Each row is a point on a landscape with many valleys, with its height.
A ball rolls from a point to the lowest of its 2 nearest points, and stops where none of them is lower. Distance is the straight distance between rows; heights are no part of it.
(33): [ -5  -4  14  -8  -6 -17   8  -1 -12  -2  -3  12 -18  -9   0   7   5   3
  -8 -14   9   6  17]  (h 211)
(1168): [-25  11  -5  -4  15  -3   8   1 -13  -3  -4   9 -23  12 -10  -5   7 -12
  26 -15  10  -4  15]  (h 791)
(377): [  3   7 -13  13  20   8  -2  -1  -3 -10  12  11  -7   4  -5  24  -4   4
  17   9   3   2  13]  (h 616)
(593): [ 26 -13   8  14   3  -6  -2 -14  22  -2 -12   5  18 -17   0  10   4   5
  -2  -3   1  -8 -14]  (h 523)
(950): [  9  -3  11   7  -5 -12   4  -2  29  11  -7  -8  11  -4  -9 -16   3  -5
   3  -8   4  -9 -14]  (h 559)
(337): [  2  -6   4  -5  -3   0  14  -2  -8 -19  -6   1  -5  -4   4  18  -1   7
 -21   5  -7  27 -10]  (h 246)
(329): [  1   7   6  -3   5  -2  -2  -4 -12 -13  -4  14 -27  15 -12   2  -5  11
 -22  25  -7   4  -4]  (h 828)
(455): [  1   2   8 -13  -7  16 -14  12   3   9   8   0 -15  16   7 -12  13   0
  -8 -12  -8  -5   5]  (h 691)
(450): [  1  -6 -13 -21 -16  -5  -4 -11  -5  -7  -3 -11  -6  -9  16   0  -7  -5
  -1   2 -10 -24  -2]  (h 215)
(1206): [ -9   0  10  15  -4 -12  -2  -4 -12  15  -4   2  13 -13  -6 -18   8  -9
  -4 -11  21 -23  -4]  (h 370)
(611): [  0  14   6  10  16  10   3  11  10   9  -9   0  11   5 -14 -11   5  -8
 -14  10  15  16   3]  (h 362)
(1213): [ -1  -2   1  -9  -3  14  -5   1 -11  -7   9   5  -9  -1  11  15   7  -1
 -17  -6  -2  -5   8]  (h 226)
(444): [ -4  -6  -3  -6  -3  11 -11   6  -5  13  -9   4   1   2  13 -12   8  14
  -5  -8   7  11   1]  (h 443)
(1399): [ 11   1 -10  -5 -12  -9  -8  -9  12   8   6  -3 -21  14  -2   0   0  16
   8  10 -21   3  -9]  (h 580)
(1397): [  7   2   7   3 -22  -3  -4  -5  -7  -1  24  -5 -22  14  -2   9   7   7
 -21   8 -24  -2  -8]  (h 176)
(68): [-18  11 -22   5   3  -2   9   2  -9  12  -5  -6   5   3  -6  -7  -6   7
  14   2  11  18   0]  (h 379)
(1082): [ 14  -2  -8 -10   5  -4  -3 -21   9 -10  -2  12 -30  -2   5  14   8  -3
  -6  -1  -7  -7  -2]  (h 77)
(89): [  3 -11  20  -2  -9 -24   6  -1   3  -3  -2   6  -5 -11  -4   0  -1   5
   3 -13   4  -7   9]  (h 243)
(1830): [-18   5 -22 -19 -12   4   7  -4 -18  -2  -2 -17  -9  -1  13  -1   0 -17
  -7  -7  -6  -5  -7]  (h 297)
(465): [ -5   2 -17   1  -6  -3 -15  -1  -1  16   9   2  -7   9   4  -8  -2  16
  34  -3  -7  -9  10]  (h 221)
(134): [  2  -2 -15 -12 -10  -4  -3   5  11   7  -3 -11  -9  13   5  -4  -7  17
  15   4 -15  16  -5]  (h 593)
(1432): [  0 -12   1 -13   3  -6  -3  -6  -9  -9  -9   7  -8 -16   8   3   6  -9
   7 -19   5 -27  18]  (h 116)
(1967): [ -9   5 -17   6  -2  18  -8   7 -12  13   0   2  -7   7   6   5  12   8
  -9  -5   6  11   1]  (h 414)
(1430): [  0   6   1   3   7  -6  12  -4  13  -9  15  -6   2  -6  -6  12   0 -27
  17  -7   1 -11   6]  (h 566)
(81): [ -7  -5   4 -20  14   7 -14   9  -7 -13 -11  13  -1   3   7 -12 -20   7
  18   4   6 -21  17]  (h 204)
(1456): [  2  10  19  -1  -4 -11  12  11   9  -8   5 -14  -3   8 -19  -1   1 -15
 -23  13 -10   8   0]  (h 269)
(1952): [  6 -13   4   0  -3 -13   9 -11  -6 -12   0   5   1 -11   6  15  -6   8
   5  -2  -5  10  -6]  (h 233)
(703): [-8 10 -1 12 13  6  7  4  1 13 -8  7  5  0 -6 -7 14 -5 -5 -7 22 19  2]  (h 383)
(1428): [  5  -6  13   7 -13   5  -8  10   8  15  -5  -9  25 -12   0  -9  10  -7
 -13 -16  12 -23   8]  (h 317)
(313): [ -5  -5  -3   4  14  18  -6  -4 -14  -9   7  15  -5  -2  13  10   6  -4
  13 -11   5  -7   1]  (h 326)
(1769): [  3  -4  -5 -15  11  15  -3  -4  10 -15 -12   0   5   9   9 -12 -22  -2
  -1  14  -7  -4 -25]  (h 309)
(1743): [ -1  -7 -16 -11 -15   0 -13 -14 -15   2   1   4 -25  -2  14   8   9   9
  -4  -5 -10 -17   3]  (h 134)
(475): [  8  10  -8   1  19  13 -12  -1   8  -6   6  12 -13  10  -1  11  -2   2
   7  11   0  -7  11]  (h 633)
(646): [-24   1   7  -3 -12  -9   7  10 -33  -2  11   3  -2  -5   2   3  -7   3
   4  -8   7   0  16]  (h 298)
(561): [ -7   8 -12   1  -6  15  -3  10 -10   4  10  -6  -1   8   0   7  -1   2
  -9   6  -3   9   3]  (h 390)
(786): [  7   0 -21 -11  -5   4  -8   6  18  15  -4  -6  -3   5   7  -1   5  17
  15  -6  -5  15  12]  (h 606)
(1035): [ -9  -3  -7 -13  12  12   4  -9  -2 -16 -12   6  -6   9  14  -7 -16  -5
  16   3   0   0 -25]  (h 277)
(928): [  6  -5 -13   3  14  25 -10   5  -6  -6  10  13  -8   9  12  24   6  19
  14  -6   2   8   8]  (h 418)
(1748): [ 9 -9 18  2  3  9  0 13 16 -8  5 -6 15  1  2  2 -3 -3 -2 -3 -5  5 -7]  (h 378)
(1235): [ 10   0  -9  -7   8  32 -14   0  -6  -9   2   8   4   6  12   5  -3   4
 -31  14  -6  -5   2]  (h 356)
(60): [  8  -2  -6   1   9  -5   5   1  18  -5 -10  -7   7   5  -2  -6  -8   6
  12  15  -8  22 -11]  (h 350)
(1396): [ -5   6  -3  13  19   4  12  -5  -2 -18  20   9   0   0  -4  25  -6 -15
  26   0   3  -1   3]  (h 595)
(743): [  6   8 -13   6   7  16 -15   8  13  17  -7  -2  17   0  -3  -4   2   6
  -8  16   6   7  11]  (h 273)
(54): [  5   4  -6 -10  14  -1  -8 -11   4  -8  -8  19 -34   4   0   5  10  -2
  -2  -2   5 -18  15]  (h 22)
(1402): [  1   7  12  13 -21 -12  -2  -5  -7   8  24  -9 -10   7  -5  -3   7  -2
  -9   5 -15  -4 -22]  (h 219)
(1096): [-17  -3 -21 -23   1   7  -4   3 -12  -5 -12  -1  -9  10  11  -9 -15  11
  24  -1  -2   4   3]  (h 313)
(1487): [ -3  -9   6   9  -6 -17  15 -18 -10  -4   6   7   4 -15   5   6  -4  -1
  12 -12   2  -2 -10]  (h 264)
(939): [-13   4 -14 -11  14   8   2   5  -6  -6 -11   1   8   2   5  -9 -19   1
  17   5   8   5   6]  (h 275)
(490): [  2   1  -5 -13  14   8  -2   4  11  -8   8   3 -16   9   6   9   2  -2
  27 -15  -2  -3  15]  (h 607)
(528): [  9  -1  17   7  -1 -27   5  -6   9  -1  -9   2  -6  -6 -14  -5   1   0
 -11   8   1   0  -7]  (h 537)
(499): [  9  -9   7  -3 -10   3   7  -8   2  -9  -2  -5   2  -3   8  12   3  -1
 -25   1 -11  16 -17]  (h 216)
(301): [ -1  -8  11 -18 -10  -7   0  11  11  13 -13  -4  -1   1   5 -16   7   7
  -3 -20   7   9  11]  (h 748)
(744): [ 15  -6  15   8  -2  14  -5  11   3  -7   5  -7  12   4  -2   8   5  12
 -23  19 -16  17   1]  (h 430)
(18): [ 3  6 -9 -1 11  3 -6 10 16  7  2 -3 12  0 -5 -4 -8 -4 17  8  6 -7 19]  (h 220)
(1176): [ -7  -2   3 -10 -10   0  -4   7 -13   5   2   6 -17  -3   5   5  15   4
 -10 -14   4  -1  21]  (h 177)
(890): [  1  -6 -10  -8  -5   1 -14  -9 -14   4  -4   1 -18 -10  12   3  19  -6
  -2 -19  -3 -24  18]  (h 127)
(973): [ -2  -1 -11  -6  12   5 -11  -9 -10  -3  -4  13 -28   0   6   4  20  -6
  11 -16   2 -18  13]  (h 78)
(1752): [  8  -6   4   0  -5 -10   1  -8  23  11   1  -1  -3   0   1 -13   5  -6
  21 -15  -4  -7 -14]  (h 572)
(1127): [  0  10 -12  15   1   6   4  12  -7  10  -5  -3   5   1 -11  17  13  13
 -13   8   8  29   9]  (h 427)
(1117): [ 11  10 -10  13   5   1   5   7   9   2   5  -5  -1  -3 -17  30  17   7
  -5   7  -2  22  18]  (h 438)
(1843): [  6  10   8  16 -10  -8   7  -5 -11   3   0  -4   7 -13 -13  18   8  -6
 -30  16   2   8   6]  (h 570)
(1948): [ -4   5  -3  -4  -5  -3   5  -2   0   0  -2  -5 -10  10  -2  -8  -2   2
 -11   7  -5  16 -22]  (h 368)
(1705): [  3   7  12   4 -18 -12   8  -1   4   1  10 -16  -1   1 -11   0   3 -13
 -21  10 -14  -1 -12]  (h 249)
(442): [-24  11   0   4   9   1   4   2 -19  -5   2  14 -23  16 -10  -3   1  -4
  16  -3  10   0  -1]  (h 800)
(311): [ 16  -8 -16  -8  -7  -3  -9 -17   7   3 -10   1  -1  -9  12   5  -5  10
  -4  10  -9  -7  -8]  (h 166)
(1978): [  9   8   8  13  16  -1  -4   3  19  -4  -3   1   9   1 -18  -9  -7 -10
 -10  21   6 -11  -2]  (h 425)
(954): [-18 -12   1 -19  -6  -7   0   7 -19   6 -10  -5   9  -6  12 -22  -7   4
  15 -19   6  -8  11]  (h 295)
(843): [  1   5  22   3  21   3  11  12   6 -20  -8  -3   4  12 -16  -6  -8  -6
 -20  27  -5  16  -7]  (h 314)
(1915): [-10  -3 -18  -1 -20  -3   4   1 -12  13   7 -12   6   1  10   2  -4  18
  16  -8  -8  19  -9]  (h 322)
(386): [ 8 -6 15 21  4 -8 -5  2 -3  7  7 12  5  2 -7  0  2 19 16  5  0 14  1]  (h 496)
(114): [ 12  -5   3  14  -4   1  -2 -10  -5   8  -6   9  15 -19   4  14  10   3
 -17   0  11   6   0]  (h 497)
(1211): [ 14 -14  -5   1  -7  -6  -5 -12   3  -1  -2   2   8  -8  13   8  -9  17
   8   7 -13   6 -12]  (h 198)
(1738): [ -1   0  -5   0  24  14   0  -1  12  -7  10   8   0   6   6   4   0  -6
  41 -14   4  -7  11]  (h 629)
(1965): [  8   3  19  20 -11 -18  12  -4   0   6   3  -4  13 -13 -15   9   9  -8
 -15   2   5   9  -3]  (h 561)
(1798): [  6  -9  10  15  -1  -4  12  -2  15  -6   8 -10  32  -8  -1   1 -10 -10
  18  -5  -6   0 -24]  (h 511)
(1472): [  0   3  14   2  17   0   7  10   9  -6 -13  -1   7   5 -11  -7  -2   0
 -11  10   9  24  -3]  (h 342)
(1470): [  6 -20  11   7 -10  -9  -7   3   2   7  -8   0  22 -19   5  -7  -1   7
   9 -22  12 -30  10]  (h 289)
(920): [ -2   1   3   2 -19   3  -4  -9 -18   1  22   3 -24   9   7   8  12  -2
 -15  -6 -13 -13 -10]  (h 128)
(599): [ -7  -4 -25  -9 -20   9  -5  12 -12  11  10 -12   2   4  13   9  -3  20
  11  -7 -12  11   9]  (h 293)
(1281): [ -2  12  -5  10  23  16   1  -2  12  -6   3   2   3  11  -7  -3  -5 -14
   6  13   2   5 -18]  (h 373)
(1833): [ -8  -1 -11 -20   1   6  -5   1  -3  -7  -6   8 -24  23   5   0 -10  16
  21   0  -9  10  -6]  (h 351)
(559): [ 17  -6  10  11   9 -12   5 -13  24 -10  -3   8  -1  -9  -6   9   1  -9
   3  -1   1 -11 -10]  (h 536)
(1904): [  6   7  -3   5   5  -3  -8  12  13  16  -5  -6  24  -5 -10 -10  -5   4
   3  13   8   1  18]  (h 248)
(764): [ 11 -10  13 -12 -10   9   6   1  14  -8 -10  -7  10  -5   6   1   0  -4
 -28  -7  -4   0 -12]  (h 178)
(1539): [ -9   9   9   0   6   3   2 -10 -16 -17   7  18 -29  19  -9   1  -5  -5
 -16  13  -4 -10 -12]  (h 820)
(542): [  0  -6   8  -6 -20  -4  -4   8  -1  15   0 -11  17 -10   4  -8   3  -2
  -7 -11   1  -8   5]  (h 291)
(1945): [ -6  12 -23   5   6  10  -1  17  -7   8 -12  -2  -2  12 -13   3   1  21
 -11  16   9  26   4]  (h 412)
(726): [ -5   4 -10   4 -14 -10   6  -2  -9   6   3 -11  -3   7   0  -3  -3  16
   2   9 -10  21 -20]  (h 349)
(394): [-11  11  -8  -8  13  -2   2   9   0   4   0   4 -16   6  -8  -2   7  -5
  20 -14  12  -2  31]  (h 782)
(420): [  8  -1  10   3  -1  11 -15   4  10  17  -4   4   7  -2   1 -13  12  -1
 -16  -6   8 -14   2]  (h 348)
(527): [ 11   5   6   7   6  -6   4  -5  22  -9  14  -1  -9   3 -11  11   2 -15
   9   1  -9  -6  -4]  (h 551)
(115): [-12  -9 -10 -21 -13 -13   2   3 -15   7 -11  -1  -1 -10  12  -7  -5  14
  10 -14   3   5  24]  (h 321)
(916): [ -6  -5   3   3   3  -1  16  -2  -9  -1  -1   8   5 -12   7  12  10  -1
   2 -24  13  19   6]  (h 459)
(22): [  4   7  13   1  15   6  -7   8  11  -1   6  11 -12  12 -10  -3   2  -6
  -3   5   5  -7   9]  (h 653)
(999): [  4  -4   2  -8   4  -7   8  -3  19   0   6   3 -11   5   3   0   3  -1
  29 -16  -5   5   4]  (h 588)
(106): [-11  -1  -9 -14  -3   1  15   1 -13 -13  -5   1 -16   5   6  14  -2   4
  -5  -8   0  22  -7]  (h 278)
(1054): [ -2 -10  -5  -2   5  -9   4 -12  -5  -1 -14  13  -3  -3  11  -8 -10  19
  18  -2   4  14 -15]  (h 391)
(1429): [  1   1  -7  -6  12  -4  17   6  15  -8  -7  -8  11   1  -5   4 -12   2
  15   5  -1  26   6]  (h 331)
(1666): [ -2   9  15  14  -5 -20  17   2   2  -3   9 -11  16 -11 -19   6  -4 -20
  -5   9   3   0   3]  (h 553)
(857): [ 12   8 -17   3  13  19 -14   5  13   5  -9   1  -1  10  -3   4   3  14
 -18  25  -3  11   9]  (h 303)
(1936): [  3  -1   7   1  -4   9 -10   7 -22 -14  15   5  -2   2   3  16 -10  10
 -20  18 -11  -4   5]  (h 320)
(708): [  4  -5  19   5   0 -16  10  -3  15   0 -14   1   5  -5  -9 -13   0  -4
  -9  -7   8  -2 -19]  (h 547)
(965): [ -8   1   0   9   1  -2  -1  -6  -5   5   7   6  -4   6   0  -7  -1  -1
  20  -3   0   2 -15]  (h 323)
(314): [-20   6 -22 -21 -10  -2  18  -2 -13 -10  -4 -12 -18   4   5   8  -4  -8
  -5  -6  -4  12  -6]  (h 302)
(1126): [ -7   7  -5  -6   1   6   2  -5   2  -5  -1  -7   0  -1   1  -6   0 -24
  -8  -2   0 -18  -5]  (h 262)
(866): [-15   0  -3   5 -13 -18  21 -13 -18   4   5  -5   8 -15   2   3   0  -5
   7 -12   7  10  -7]  (h 288)
(858): [ -3  -1   8 -16  10  -1 -10   0  -1 -12  -6  16 -20  11   1  -8  -8   3
  15   0   0 -20   7]  (h 157)
(226): [ -6   3  12   3   6  14  -5   9  -4  -3   1  -2  15  10  -3 -19 -12  -6
 -14  13   2  -1 -21]  (h 91)
(1632): [-18  -7  13  -4  -9  -1  -2  10 -27   5  -2   0   7  -8   7 -14   0   1
  -3 -13  12 -10  10]  (h 263)
(1378): [  5   0  -7  -6   9  24  -8   1   1  -9  -6  -2  14  -1   6  -2 -13 -11
 -25  15   1 -20   2]  (h 315)
(67): [ -1   4 -11   5   4   3 -12   8   3  13  10   3  -2   4  -2  -2   4   8
  20  -2   2  -5  22]  (h 179)
(393): [  2  -3  -5   2  12  -8  11 -11   5  -6 -14   8  -1  -1   2  -1  -8   6
  10   6   2  22 -18]  (h 369)
(771): [  3  -8 -16 -17 -10   6 -10 -19  -9  -9   0   1 -19  -2  17   2   3  -5
  -9  -1 -15 -27  -9]  (h 180)
(1298): [  0   7   3  20  -9  -9   3  -5 -10   2   9 -15  16  -4  -8  -2  -6  -1
  -8  24  -7   8 -22]  (h 195)
(825): [ 16  -1  -9   0  -3   9 -11 -11  17   8 -10  -8  14   2   6 -14  -3   5
 -16  15  -7  -9 -22]  (h 426)
(934): [  4 -10   9   6  -5   2  -9   6  -5  10  -1  10   8  -1   7  -5   0  24
   3  -4   1  12   1]  (h 470)
(82): [ -3  -2 -13  -9   4  14  -6   2  -8 -10   0  -2  11  -7  11   8 -15  -6
  -4   9   0 -14   7]  (h 276)
(1631): [14  1  8  7  7  2  4  9 16 -2 11 -3  7 -4 -6 20 10  4  5 -3 -2 19 17]  (h 453)
(302): [-16  13  11   5   8  -1   5  -5  -9  -6   8  12 -23  16 -12  -6   2 -15
   1   1   2  -7 -13]  (h 810)
(780): [ -4   8   6  -6 -19 -19   2  16   2  20   6  -8  -7   1 -11  -4   7   3
  -1  -8   2   7  27]  (h 761)
(1273): [ 15   2 -15  -3  12  25  -8  -3  12  -6  -5   1   1   8   7   6   0   5
 -19  17  -9   9  -7]  (h 333)
(1411): [  3  -4  14  -8   6  -5  -1  14  16   7  -6   1   2   4  -3 -15  -2   7
   7  -7   5   9   7]  (h 737)
(47): [-15  13 -20   2   2   0  10   4 -14   6 -11  -6   2   7  -6  -5  -5   7
  -8  14  10  24  -8]  (h 396)
(1754): [ -3   8  -8 -10 -14   1   8   7   2   3   3 -19  15 -12  -1  13   0 -16
 -12   0   0   2  20]  (h 585)
(61): [-15  -1   5   1 -16 -22   1   3 -22   9  11   3  -2  -3  -1  -5 -10  13
  18  -3   3  -3  13]  (h 327)
(1303): [ 10  -3  13 -17 -10  13 -11  10  18   7   3  -5 -10  19   5 -15   8   6
 -19  -6 -13   4  -3]  (h 708)
(753): [ -9  11 -15  -4 -13   4  -1  -2  -6  18  -9 -18  19  -7   5 -13  -2  -7
 -14   7   8   4  -7]  (h 250)
(57): [ -9   7   7 -14   0  -4  13   3   3 -13   3  -7 -15   2  -5   2   1 -25
  -7 -10   0  -6   1]  (h 225)
(456): [ -4   6  -8 -14   3 -10  -3   9  10  11  -1  -4  -8   0  -7  -8   5  -4
  20 -11   8 -12  39]  (h 775)
(1536): [ 15  -8   8  19   7   3   4  -1   8  -3  13   3  21 -10   2  19   4   3
  13  -4  -4  10   2]  (h 472)
(1132): [ -7  -8 -10 -12   0  -3   0   3 -12  -2  -6   7  -2  -7   8  10 -10  18
   8  -3   6   8  23]  (h 294)
(1187): [ -2  10  19  14   4  -9  12   5  -3  -8   0 -11   1   6 -20  -6  -1  -9
 -24  26  -8  11 -11]  (h 287)
(1725): [ -4   6   8   5  -7   9  -1  15 -11  -7  19  -9   4   9  -4   6  -8  -4
 -14  17 -11   4  -2]  (h 359)
(1938): [ 17  -9  -1 -13  -5  -2  -7 -14  13  -3  -6   9 -17  -2   8   4   3   5
 -17  -1  -9 -15  -5]  (h 122)
(348): [ -9   8 -14  -8  19   6  10   9   8  -3  -9  -3  10  -3  -2   1 -10  -6
  10   0  14  16  17]  (h 307)
(433): [  1  -2 -23   7  13  22  -5  -6  -9   0   2  11   2  -7  13  20   9   8
  10  -8   7   5   8]  (h 374)
(924): [ 16   4  12  -1 -15  -4   7  -5  16  -6   2 -12  -3   7 -12  -7   5 -12
 -36   7 -14 -11 -15]  (h 247)
(1448): [  4 -14   4  11  -3  -2 -10  -1   7  -1 -13  -9  18 -14  -1  -4   4 -10
  -1 -20  10 -47   3]  (h 316)
(1375): [ -4  -2   2  -3   2 -13   9 -10  -3 -11  -4   3  -7 -19  -2   9   4 -21
  -1 -13   9 -24  13]  (h 155)
(1250): [ -2   3   1 -12  22  14 -12  -2  12 -16  -4   5  -9  14  -1 -11  -7 -17
  23  -2  -2 -39   1]  (h 171)
(20): [ -6   2  -6  -8  20  16  -5  -4   3 -12  -2   5  -4  10   6  -6  -9 -14
  22   0   1 -18  -7]  (h 224)
(323): [-12  -8   1  10   3  -8   9 -12 -14  12  -8  13   8 -18   6  -7  12   2
  10 -24  18   6   4]  (h 439)
(767): [-10   0   2   9  10   5   6  -3 -13   2 -11  13   5  -5   2  -5   2   0
  -5  -3  18  14 -10]  (h 404)
(1492): [-19   3   1   2 -17  -5  10  -4 -20   9  12 -12   1  -2   5  -8   7 -13
   5 -14   2  -1 -16]  (h 318)
(357): [ -3   0   6 -10  -2 -15  15  -9  -2 -18   3   4 -18  -9  -3  16   2 -19
  -7  -9   0 -10   5]  (h 188)
(1279): [ -3 -14   6   7  11  -9  11 -12  -4   0 -12  18  12 -12   9  -6  -5  11
  17 -17  14  12  -9]  (h 417)
(201): [ 12   2   3   3  -5  -8  -8  -4  13  -3  17   0 -13  11  -6   4  -2   1
  14  10 -21  -7  -5]  (h 567)
(514): [  2  10   9  24  25   8   0   1  12  -3   6   8  11   4 -15  -4  -2 -15
   1  13  11  -3  -8]  (h 403)
(438): [  4  -5  13  -7   7   5 -14   0   9  -4   1  10 -12  10   0 -11   1  -4
  16  -9   0 -29   4]  (h 99)
(93): [ 12   5 -12   8  -4   2  -9 -15   3   3  -3  -5   1   5   0  -4  -3   9
 -20  27 -13   1 -18]  (h 405)
(595): [  0   9  -6   9 -18   2   0  -7  -7  12   0 -20  28  -8   3  -3  -4  -1
 -19  14  -1   6 -22]  (h 223)
(1409): [ -4   4   6 -16  -9 -11  -5  19   9  11   6  -9  -4   2  -4  -9  -1  -3
   8  -8  -1  -7  31]  (h 767)
(731): [ -6   2 -26  -5  -9   6  -9  13  -6  10  11  -6  -5  12   4   3  -8  20
  29   1  -8   3   9]  (h 259)
(716): [ 20 -10  18   8  -6   7  -5   8  15  -3   9 -12  13   3   0   6   3   5
 -10   9 -21   6  -7]  (h 406)
(1529): [  8   0 -14   7  -9   3 -10  -1   7  26   0   0   0  -4   3   2  16  19
   5  -7   2  15  10]  (h 619)
(1085): [-1 -4 10 16  6 -1 14  1  5 -3 15 -2 22 -6 -2  3 -5 -8 21 -9  0 11 -7]  (h 494)
(1682): [  4  -8   5 -13  12  18   0   9  14 -12  -9  -2  12   6  11  -8 -13   0
  -3   2  -2   6 -11]  (h 341)
(516): [ 22  -3   7   9   4   6 -10   2  10  -2  -9  -1  13  -5  -4   7   1  13
 -23  25  -9   5   7]  (h 451)
(1416): [ -4  -2 -15 -12 -11  -9  -5  -5 -12  -2  -4  -7   9 -14   8   3 -18   2
  -2  13  -1 -13   8]  (h 244)
(10): [  5  -5  17 -12  -5   3  -5  13  16   4   0   0  -5  17   1 -19  -5  10
   4  -4  -9   7  -8]  (h 724)
(172): [  0  -1  17  16   3  -3  -2   5  -8  -3   2  -2  14   3  -5 -12 -13   8
  -6  25  -5   9 -21]  (h 156)
(612): [ -8  -8   5   3   1  10  -3  -2 -12   0   9   9  -6   3  12  -3  10  -4
  21 -22   0  -6  -7]  (h 271)
(1462): [ -1   1  16  10  10 -11  19   7   4 -13   2  -7  21  -7 -13   2 -12 -15
   1  10   3  11  -2]  (h 542)
(1588): [  2  13  -5   0  -9 -11   9   0  -3   5  -4  -7   8 -17 -10  21   3  -8
 -16   9   6   6  24]  (h 577)
(1691): [ 10   3  -3   4  -8  -5   3 -11   4   0  -9 -12  -6   8  -4  -4   3  11
 -24  24 -17  19 -24]  (h 388)
(1806): [ 13  -3  23  19   0 -16  -8   7   8  13   4   4   2   1 -14  -8   9  14
  -1   9  -2   9   3]  (h 515)
(59): [  1   6  13  -1   2  12 -18   6   1   9   9  12 -20  21  -4 -14  10   4
  -6   0  -1 -13   5]  (h 673)
(1865): [ -3  -7  -3  -2  -6  -8  -2   3 -17  -3  -2   3  10 -15   6   8 -11  11
  -3   5   4   0  17]  (h 268)
(224): [ 19 -10   6  22  -3 -11  -1 -16   1   8  -2   9  13 -19  -1  12   7  12
   0   4   0   5  -7]  (h 510)
(1413): [ -6  11  -5  16  10 -10  20  -7   2  -7  15   2  -2  -2 -15  16  -1 -17
  21  -1   4   8   3]  (h 581)
(1376): [-18  11 -25 -17 -10   8  -2   2 -14   9 -13 -19   3   1   7 -13  -3  -9
 -17   6   4  -1   1]  (h 270)
(851): [ -5 -12  11   5  -6  -2  -8  -1 -13   6   3   5   1  -9   7  -9  14  -5
   8 -25   4 -22   0]  (h 212)
(1779): [ -8   8 -14  11  11  14   7 -12  -1   0   1  -1   5   1   4  -1   4 -20
  -3   2   5   3 -23]  (h 340)
(1083): [  5  -7   4   0  -3  18 -13   9 -18 -10  14   8   4  -4  13  20  -4  11
  -8   2  -6  -4  12]  (h 279)
(294): [ -9   8  -4   9   7  16  -2  -7  -8   3  10   3  -5   9   2  -7   9 -20
  -4  -3   1 -11 -19]  (h 306)
(1956): [ 16  -6  14  -9  -8   7   4  -1  18 -11 -11  -7   3  13  -1 -15  -3  -2
 -41   1 -12  -4 -23]  (h 218)
(707): [  6  -1 -15 -10  -6  -5   3 -13  11   1 -10  -9   3  -9   6   1  -3  -6
  -1   2  -1   0  -8]  (h 194)
(350): [  3  -1 -11  -3   2 -12  12 -14  11   4 -13  -2  10 -17   1   0   1 -13
   6  -8   9  -4   1]  (h 217)
(712): [  2  -8  12   1   4  -3 -13  -3   2   4  -6   6  -8  -1   0 -19  14  -9
   4 -20   5 -36   1]  (h 161)
(199): [ -9  -8  10  18   4  -5  -3   0  -8  -1  -5   2  19 -13  -4 -14  -2 -12
   7 -15  17 -39  -8]  (h 346)
(354): [  1  -4   8  19   0   5   5  -1 -11   8   8  11  11 -11   2  14  13   5
  -4 -10  10  15   3]  (h 479)
(1372): [  2 -12  13  -4 -16 -20   4   5   3   6  -5  -6  13 -17   0  -4   0  -3
   0 -20   8 -20  13]  (h 267)
(946): [ 11   5  25  14  -3 -24   2   5  13   7  -1   0  -8   0 -26  -5  12  -1
 -14  12  -2   2   6]  (h 528)
(462): [-15   9 -24   8   2   1   1  -4  -8   8   3   0  -9  12   0  -4  -3   6
  21   3   1   5 -13]  (h 355)
(864): [  6  -1   9 -10 -17 -20   8   8  14  15  -5 -12   4  -5  -7  -5   6   5
  -4  -9   0  13  13]  (h 756)
(291): [ -5  -3  17  12   5  -4  14   8   2 -17   8 -10  28  -3  -6  -3 -19 -14
   6   9  -1  -2 -19]  (h 529)
(1012): [ -5   2  -8   7 -19  -4  -3  -7 -16  11  17   0 -14  -2   3  13  13   5
  -2  -5  -5  -1  -1]  (h 72)
(1561): [-13   1  -3 -18  18  10  -6  12  -4 -12 -13   1  11   1   3 -16 -24  -6
  13   8  11 -15  12]  (h 240)

For each start below, name the point where the ball stops.
(767) -> (764)
(93) -> (67)
(514) -> (1432)
(490) -> (1176)
(934) -> (1176)
(593) -> (438)
(744) -> (438)
